Each scene shows the same named points in several views. A view is turned or mirrored, and shifted as a whole, has a little noise and may leave points out.

Scene 1
View 1
sisod: [-18 -19  -7  -1  -4  -6 -17  -6 -26  -7   4 -18  -8   8 -19 -16  11  -6
  17 -11  31 -15 -24 -23  19 -30]
nufo: [ -8 -15   0 -30  16   1 -24   5  13 -24 -12  18 -16 -13 -13  -2 -11  -2
  22 -34  24   1  10   2  28  -4]
dosan: [  1   1 -16 -14  16  -4  -6  -9  -5 -12 -17  -9  -6 -11  -8  -2 -13  -2
  24 -11  14  -6  13  -8  25 -16]
Zupud: [ 25  -5  -8   1  20 -15  -2 -17  -6 -15  -7 -17  -7 -13   4  -7  -9  -9
  26  -9  -5 -14  16  -4  21   5]
paga: [-25  -9 -11  -6  -4 -18 -24 -25 -11 -41 -14 -46  -9  18 -23  12  22   0
  -9 -31  30  -1 -31  -4  -1 -23]
Tevel: [-28   4 -24 -10   8 -18  -5 -25   2  20 -26 -26  -3  -2 -15  27   3   3
  21 -15  20  -5  -7   1  21 -40]
fati: [ 11  -5 -10  18  -3 -12  -3 -31 -40  11  -2 -52 -14  10 -12 -23  13  -5
  20   8  18 -16  -5 -20  27 -27]
visir: [-23  -8 -13 -14  13 -12 -12 -11   7 -19 -14 -12  -5  -4 -13  18   2  -2
  13 -30  17  -7 -15   3  11 -16]
muted: [ -7  -3 -17 -16  11 -17 -11 -12   4 -12 -23  -8  -3  -8  -8  10  -6   6
  26 -12  13  -4   6  -4  19 -18]
kag: [ -4   7 -31  10  30  -5  21   7 -22 -55  -4 -21  18 -19   1  -2 -22   4
  19   5  -4 -25 -30 -13 -12   4]
pipat: [-12 -12  -9 -30  19 -10 -19   3  22 -32 -17  17  -4 -16  -5  16 -13   0
  22 -33  13  -2   6   4  15  -3]
sen: [ 12 -11  -3  13  18 -14  -2 -18 -11 -21   3 -29 -11  -6  -2  -6   1  -4
  17 -14  -2 -19 -13   5  12  12]
visu: [ -1 -20   4   1   3 -11 -20 -10 -13 -15  -2 -15 -22   3 -14 -19   7   8
  20 -13  22  -9 -10  -1  23  -3]
gem: [-47   7 -26 -12   8  -8  -7 -18  -3  -3 -27 -31  -2   5 -24  28   5   9
   7 -21  32  -3 -27   2  10 -43]
kosu: [-22 -10  -9  10   0  -8  -8 -22 -25   4   2 -43 -12  11 -21  -3  18  -7
   9 -16  27 -16 -33  -9  17 -29]
Bunuf: [  3 -21  -3   6   4  -7 -10  -8 -25 -18  12 -23  -9   3  -9 -20   9 -17
  15 -14  16 -20 -20 -19  16  -9]
ren: [ 12 -12 -15   9  18 -20   3  -3 -15 -47  -1 -16   5 -12   4  -9  -8   4
  25   2  -6 -21 -16 -11  -3  12]
bor: [  0 -21  -4  -5   8 -18 -16  -5  -3 -18  -2  -2  -8  -6  -5  -6   1  -1
  26 -16  10 -13  -8  -8  16  -4]
Peseg: [  5  -5 -26  27   7 -28  15 -24 -33   2   3 -46  12  -3   3  -2   7 -10
  27  15  -6 -32 -25 -27   4 -22]
govuk: [  1  -8 -13   1   3 -22 -12 -29 -13 -17 -10 -41  -3   6  -8   6  13 -13
   8 -18  11 -10  -8 -13   9 -18]
View 2
Tevel: [-10  40  23  -7  11  18  -1  -7 -22 -13   8 -12 -15  11  37 -21  -6  -3
  14  -4   5   3 -17 -20 -11 -31]
gem: [ -3  36  18  -3   8  29 -20  -7 -27 -23 -12 -13 -30  12  52 -21 -13   0
   8   2  -1  16 -14 -12 -20 -17]
visir: [ -4  16   3  -5   9  11  -9 -15 -22 -12  -3 -10 -23   5  42   4  -6   1
  10  -8  -9  12   4  -6  10 -20]
govuk: [ -7  28  14   5  17   8  12   4 -25  -4   0  -8   2  16  35   7 -11  -8
   1  12  15  22   8   4  15 -10]
kosu: [  2  41  18   6  10   3   9   1 -42  -7  -5 -31 -11  19  41  -6   4   3
  -1  18  11  29  -7  15 -11   2]
Peseg: [-15  42  41   5  25  -5  20  16 -26   0  24 -21  29  -4  31   6 -12 -15
 -11  -6  19  11  -2  19 -10  23]
bor: [ -2   8   4  -6  10  -1   9  -7 -28   2  10 -13  -6  -6  29  11   9   9
  -3  -8  -4   6   9  11  25 -14]
Zupud: [ -7  18  15   0  32  -3  21  -6 -17  -2  16  -8  12  -7  13  20  11   1
  12 -19  17   4  20   0  34 -16]
kag: [ -6  10  27   1  40  12 -17  -2 -15 -20   2  -7   8 -34  38  27 -14  -3
  -7 -41   2   8  26  20   5  36]
sen: [ -6  17   9  12  24 -10  19  -9 -29  -7   7 -21   9   6  28  29   4  -4
  11 -10  15   9  17   5  27   7]
visu: [  8  10   2   3  10   4  15  -8 -43  -3  -1 -22  -7   5  29   5  21  18
  -2   5   9   7   7  11  24 -10]
muted: [ -5  15  14  -9  17  18   0  -7 -19  -8   8  -2  -9  -6  28  -4   2   5
   6 -13   3  -2   3  -9  17 -29]
fati: [  3  46  32   7  26   5  31  14 -40  -1   7 -25  18  11  20  -8  18   4
  -6  17  38  19   0  16   2  -1]
pipat: [ -4  -3  -5 -17  12  10 -13 -22 -12  -7   3   3 -26 -14  31  10   2  10
  12 -25 -19   3  15  -9  34 -38]
dosan: [ -2  22  18 -11  29  14   3  -7 -17  -8   6  -4  -8 -11  19  -1  13  10
   8 -17  10   8  12  -2  20 -29]
Bunuf: [  2  24  11  -1  17  -8  15   2 -35   4   2 -24  -2   0  29  13  13   8
  -8   5   6  30  13  31  16   3]
sisod: [  6  28  14  -7   7   5   6   4 -39   2  -1 -24 -13   0  34  -9  15  16
 -14  12   1  27  -2  28   0  -8]
View 3
Peseg: [ 21  25   4  19 -18   5  -4 -39 -14  15 -27   5 -14  -5   2 -23  -9  -4
   1 -52  40  23   5  27 -10   2]
fati: [ 16  39  22   7 -13  -9  29 -24 -21  20 -20 -12 -32 -18  -8 -22 -19  11
  -1 -40  17  22  -5   8  -5  -1]
ren: [ 13 -12 -18   8 -14  24   4  -9  14  28  -8  14   5  -8   2 -18 -12 -13
 -17 -28  22   2  -1  17   7  15]
Zupud: [ 25  -4  -1  -9 -33  17  17   2  18  31   1   1 -10 -22  -1 -16 -11  14
   1 -38  15   7  -1  15  20  -6]
visu: [ 14   4  14 -13   2  -7  32 -12   6  17   4  13 -15 -26  -9 -23  -9   7
 -15 -20  -1  -3  -5  -1   7   7]
nufo: [ 21 -16   5 -21 -13  10  30  -7  35   2  26  35 -13 -25  -7 -26 -10  23
 -12  -6  -9 -15 -16  -5  42 -14]
sen: [ 21  -1  -9 -14 -10   6  20 -15   7  37   0   5   1 -21  -7 -22 -11   2
  -9 -38  21  -3   5  15   2   0]
kosu: [ 19  34  11  -3   9 -16  26 -51 -16   6  -6  15 -18 -15 -15 -39 -13  10
 -12 -25  18   2  -3   1  -2 -11]
visir: [ 30   8  -7 -16  -6   4   9 -34  19  -2  15  29  -1 -19  -9 -39  -5  16
 -20 -14   8  -6  -3  -3  20 -18]
muted: [ 30   6   3 -11 -22  14   5 -18  24  -8  10  15 -11 -22   2 -28  -6  17
 -13 -20   3   9  -7  -1  23 -12]
govuk: [ 28  30  -3   2 -15  -4  12 -22  -1  21  -7  10  -9 -18 -14 -38  -2  16
 -18 -20  17   7   7   8   9 -14]
pipat: [ 29 -19  -8 -19 -18  18  10 -10  43  -2  25  38  -1 -22  -3 -29  -2  18
 -17  -8  -2 -12  -8  -2  40 -15]
Tevel: [ 41  30  10 -18 -16   0   0 -49  12 -25  10  12 -16 -23   0 -39  -3  27
  -8 -29  11  15  -4  -5  14 -28]
dosan: [ 24   4   3  -7 -27  18  17 -14  21   2   9  10 -16 -17   0 -24 -18  18
  -5 -23   6   8 -15   1  28 -13]
paga: [ 25  40 -16  -2  11 -11  16 -36  -4  12   1  19   2 -17 -25 -56  -1  11
 -43   6   5  -4   6 -10   4 -14]
Bunuf: [  9   8   8   9   0  -6  32 -22  -6  29  -9  25 -17 -12 -14 -25 -13   4
  -8 -25  18  -6  -5  14   9   2]
sisod: [ 10  20  20  10   7 -12  30 -35  -7   2  -6  30 -27 -13 -12 -30 -12   7
 -11 -17   8  -1 -11   3  11   0]
gem: [ 34  36  -2 -13   2   1   2 -64   6 -29  12  19  -8 -14  -6 -51 -10  18
 -24 -12   9   6  -8 -15  10 -27]
View 4
fati: [  5  11  30  18 -11  15 -11 -25 -24   0 -36  -1  11  15  -6 -20  -2 -42
  -6   0  -5  23  10  -2  24 -15]
Peseg: [  9   1  20  12 -13  14  -8 -34 -21  -6   1  45   4  13  -6 -33  -3 -36
 -19   9 -12  11   2  -7  14 -11]
kosu: [  8  13  16  13 -21  28   4 -17 -18  18 -29   4   4   3  24   7   2 -33
  -9   5   4   0   8  -6   5 -11]
Zupud: [-15   3  24  15   9   1   3  -9   9   4  -5  20   9 -15 -40   3  -7 -25
   1  -5 -23  26  -7  21   4  -7]
dosan: [ -9  22  15  14   0   3   7  -7   5  -6  -8   8   8 -30 -28  18   7 -26
  12   0 -10  16   3   6   1   0]
ren: [ -9  -9   7  14   6   8  18 -33  -4  -8  -1  45   1  -9 -29  14 -15  -2
 -15  12 -31  20  -5   8   0  -6]
nufo: [-24  24   8  10   2   4  17   8  16   6 -20   0  -5 -43 -24  57   4 -17
  13  -8 -22   2   6  18 -14  -1]
pipat: [-20  25   0  11   4   2  20   3  23   8  -2  21  -2 -45 -25  52   4 -11
   9  -2 -17   1   1  22 -19  11]
kag: [  1 -14   5  14  -1  17  28 -38 -11 -22  24  50   4 -24 -22  11  -8   4
 -10  25 -23  19 -12 -19  -5  -7]
Bunuf: [ -8  -4  23  15 -15  12   5 -18 -18   7 -29  15  -4  -4  -2  20 -10 -26
 -15  -2 -29   9   2   0   7 -15]
visir: [ -3  22   2  11  -7  15  16  -7   9  17  -7  17   3 -26   2  32   5 -18
   1   5   1   0   1  10 -13   7]
gem: [ 14  40  -4  11 -18  26  14 -14  -2  12  -6   7  10 -24  26  19  20 -24
   8  17  30  -7  11  -7  -9  13]
paga: [ 13  16   2  24 -16  14  19 -30 -11  32 -30   8  10  -4  31  37  -1  -8
 -15  17  12  11   1   9  -3  24]
sisod: [ -2  16  15  13 -20  16   3 -18 -22  -1 -37   5  -8  -7  10  26   1 -32
  -8   1 -15  -4  17  -8   7  -9]
govuk: [  5  13  18  20 -11   4   2 -21  -7  20 -17  18   9  -2   2   8  -1 -27
 -11   3  -2  18  -2  14   5  13]
bor: [-15  13   8  11  -1   9   8 -11   3   5 -20  22  -5 -13 -18  27  -5 -21
  -6  -3 -24   3   7  17  -3  -7]
Tevel: [  8  41   2   9 -10  19   2  -5   7  12  -2  13  11 -18   7  -1  21 -37
  11   6  25  -3  10   5  -5   8]
muted: [ -7  31   3  12   2   5   8 -10  10  -1  -7  18   6 -25 -22  20   9 -23
   9   2  -3   8   8  15  -4   8]
View 5
muted: [-11   8 -15   1  -2   7   4 -14 -11  -8  -1  11  22  35   3  -2  -3  -5
  -8  12  -8 -14   7   3 -12  19]
gem: [ 11  15 -18  -5 -17  14   1 -15  29  16   3  40  26  19 -21  -5  -3   7
 -25  19 -21  15  13  12  -9  16]
nufo: [ -9  26 -18   6   1  11   4   3 -11  -9  11 -12  34  46  -5 -21  14   2
  -5 -12  12 -32  -6   7 -10  13]
kosu: [  9  31  -6  20  -1   5   5 -31  26  20  -2  22   4  23   8   2  -4 -17
 -38   7 -15  19 -15  25  -5  11]
Zupud: [-27  20 -16   8  16   5  11 -23 -22 -15  -9  -7   4  43  25   9 -16 -25
 -13   6  -4 -16 -15  -6  -6  28]
pipat: [-15  15 -22 -13   2  14   2  -2 -11 -18   5  -7  32  47 -10 -17  11   9
  -8  -9   2 -30   7  -9  -5  12]
Bunuf: [ -4  32  -2  16  18  -7  -4 -31  13   3  -6   0  -4  35  13   0  -6 -23
 -37  -1  -5 -11 -31  17  -2   2]
Peseg: [-10  11  -4  -3  21 -14  -4 -52   9  -4 -16  22 -26  23  21  21 -27 -36
 -36  33 -35   7 -13  11   3  18]
bor: [ -9  17  -5   3   8   0   0 -24  -3 -10   0  -6   7  42  14  -9   4 -11
 -22  -3  -5 -18  -8   5  -7   6]
paga: [  2  19   0  14  -9  19   2 -28  34  18 -16  34  19  31  -5   1  -5  16
 -50 -12  -6  14  -8  -6 -14 -10]
Tevel: [  1  12 -21  -1 -11  14  12 -18   2   5   2  30  22  17  -5   4   3  -8
 -10  25 -23  16  18  20  -7  26]
dosan: [-15  17 -19   7   4   3   4  -9 -11  -6  -1   7  21  36   3   1 -12 -14
  -6  14  -3 -21  -7   6 -13  25]
sisod: [ 10  24   2  20   7 -10  -8 -25  21  11   0  14   7  27   3  -5   2 -16
 -31   9  -8  -9 -18  33  -9  -2]
ren: [-21   9  -6  -9  18 -11 -11 -35   3 -17  -9  -3 -11  51  18  -2 -27 -15
 -32   4 -12 -28 -16 -24  -7   9]
visir: [ -4  21 -17  -7  -3  15   3 -16   9   0   1  11  21  34  -9 -10   4   4
 -23  -1 -10  -3   4   0  -2  12]
kag: [-18  11 -18 -29  19 -19 -23 -31  21 -13  -6  10 -13  49  -5  -4 -46 -13
 -35  18 -19 -32 -19 -33  -3  21]
fati: [ -3  22   1  38   7  -8   7 -38   5  15 -11  22  -5  22  31  20 -22 -37
 -28  23 -14  10 -25  28 -17  19]
govuk: [-12  18  -5  12   8  14   9 -31   5   3 -20  21   8  28  10  16  -8 -10
 -35   3 -10   7 -12   3  -6   7]
visu: [ -1  22  -2  23  -2  -1   2 -25   6   4   7  -3   8  43  24 -13  -1 -14
 -25  -7  -1  -8 -14  11 -17   7]
sen: [-17  26 -13   4  10   5   7 -34   3  -5  -3  -6  -8  46  25  -2 -17 -21
 -33  -5  -9   0 -19 -13  -4  21]
View 6
muted: [ -1   1   2  12  -1  -9 -17   4  -1   9  -5  -5 -18  11  11  -7   2   0
   1 -16  -3   4  25  -7 -10  17]
bor: [  1   4  -8  19 -16  -1 -14   8   3   8  -2  -5  10   8  -3 -19 -10  10
   4  -3  -1  -1  28  -7   0  10]
kosu: [ 40  12  12  25  -4 -35 -11  12 -18  -4  11  16   2  13   6 -35   4  19
  12   7   1  -5  27 -35  10  -8]
dosan: [ -5   7   0  13   8   1 -23   7 -12  11   0  -7 -14   9   4 -18   7   2
   1 -11   2   0  17  -5 -13  14]
Bunuf: [ 14  11  -4  28 -15  -6 -16  14 -10  -4  12   2  14   8 -11 -38  -6  19
   9  13   2 -10  23 -16   6  -6]
fati: [ 19  32   0  19   1 -25  -4  25 -41  -3   5   8   3  14  -7 -29  44  25
  13  14 -12   1  20 -22   2 -16]
visu: [ 11   9  -5  25 -13 -17 -17   3 -10   8  -5   1  22   6  -4 -34   1  12
   2  -6  -8  -3  23  -5  13  11]
visir: [ 15 -11   5  13  -7 -17 -18  -5   7   5   1   4 -17  11  11 -21 -19   1
   3 -13   6  -1  24 -20  -5  14]
Tevel: [ 25   6  18   7   9 -28 -10   5 -12  13  -1  13 -31  16  27  -2   9   0
  10 -15   3  12  31 -32  -8  11]
kag: [-15 -17 -11  13   1 -20 -15  39   4 -20   9 -35  -3  23   4 -17 -23  18
 -14  15  12 -42   6 -13 -36 -12]
govuk: [ 15   1  -4  11 -15 -20  -4   2  -9 -12   3  11 -20  16 -10 -29  11  14
  10   3  -7  -1  21 -22  -2  -6]
ren: [-17  -9 -23  12 -17 -12  -7  25   4 -11  -2 -25   9  19 -10 -18 -10  17
  -8  10  -1 -25  14  -4 -19  -5]
sisod: [ 26  20  13  38 -10 -15 -26  17 -11  -4  13   5   8   4   3 -28  -2  16
  12   5  -2  -3  37 -17  13  -4]
gem: [ 38  -5  28  21   8 -45 -22   2  -2  -4   6  12 -35  14  31 -15  -8   0
   6 -17   5  -2  30 -34  -3   7]
sen: [  1  -5 -22   4 -13 -15   4   9  -9   7  -4  -5  16  18 -10 -33  -2  18
  -1   4   1 -13   7 -19  -8   2]
nufo: [ -4  -2   1  22  -2  15 -36 -13   6  23   0  -4  -2  -2   4 -26 -23  -6
   1 -25   7   5  23   5   1  33]
paga: [ 35 -15   9  26 -22 -47 -19 -13   5 -28   5  16 -25  13  -3 -43  -8  10
   4 -10 -10  -9  23 -23  12  -2]

In a view up to two points have been moved. Name them for each view, in the order of its rows, or write none.
view 1: none
view 2: sen
view 3: none
view 4: Tevel
view 5: kosu
view 6: Bunuf, fati
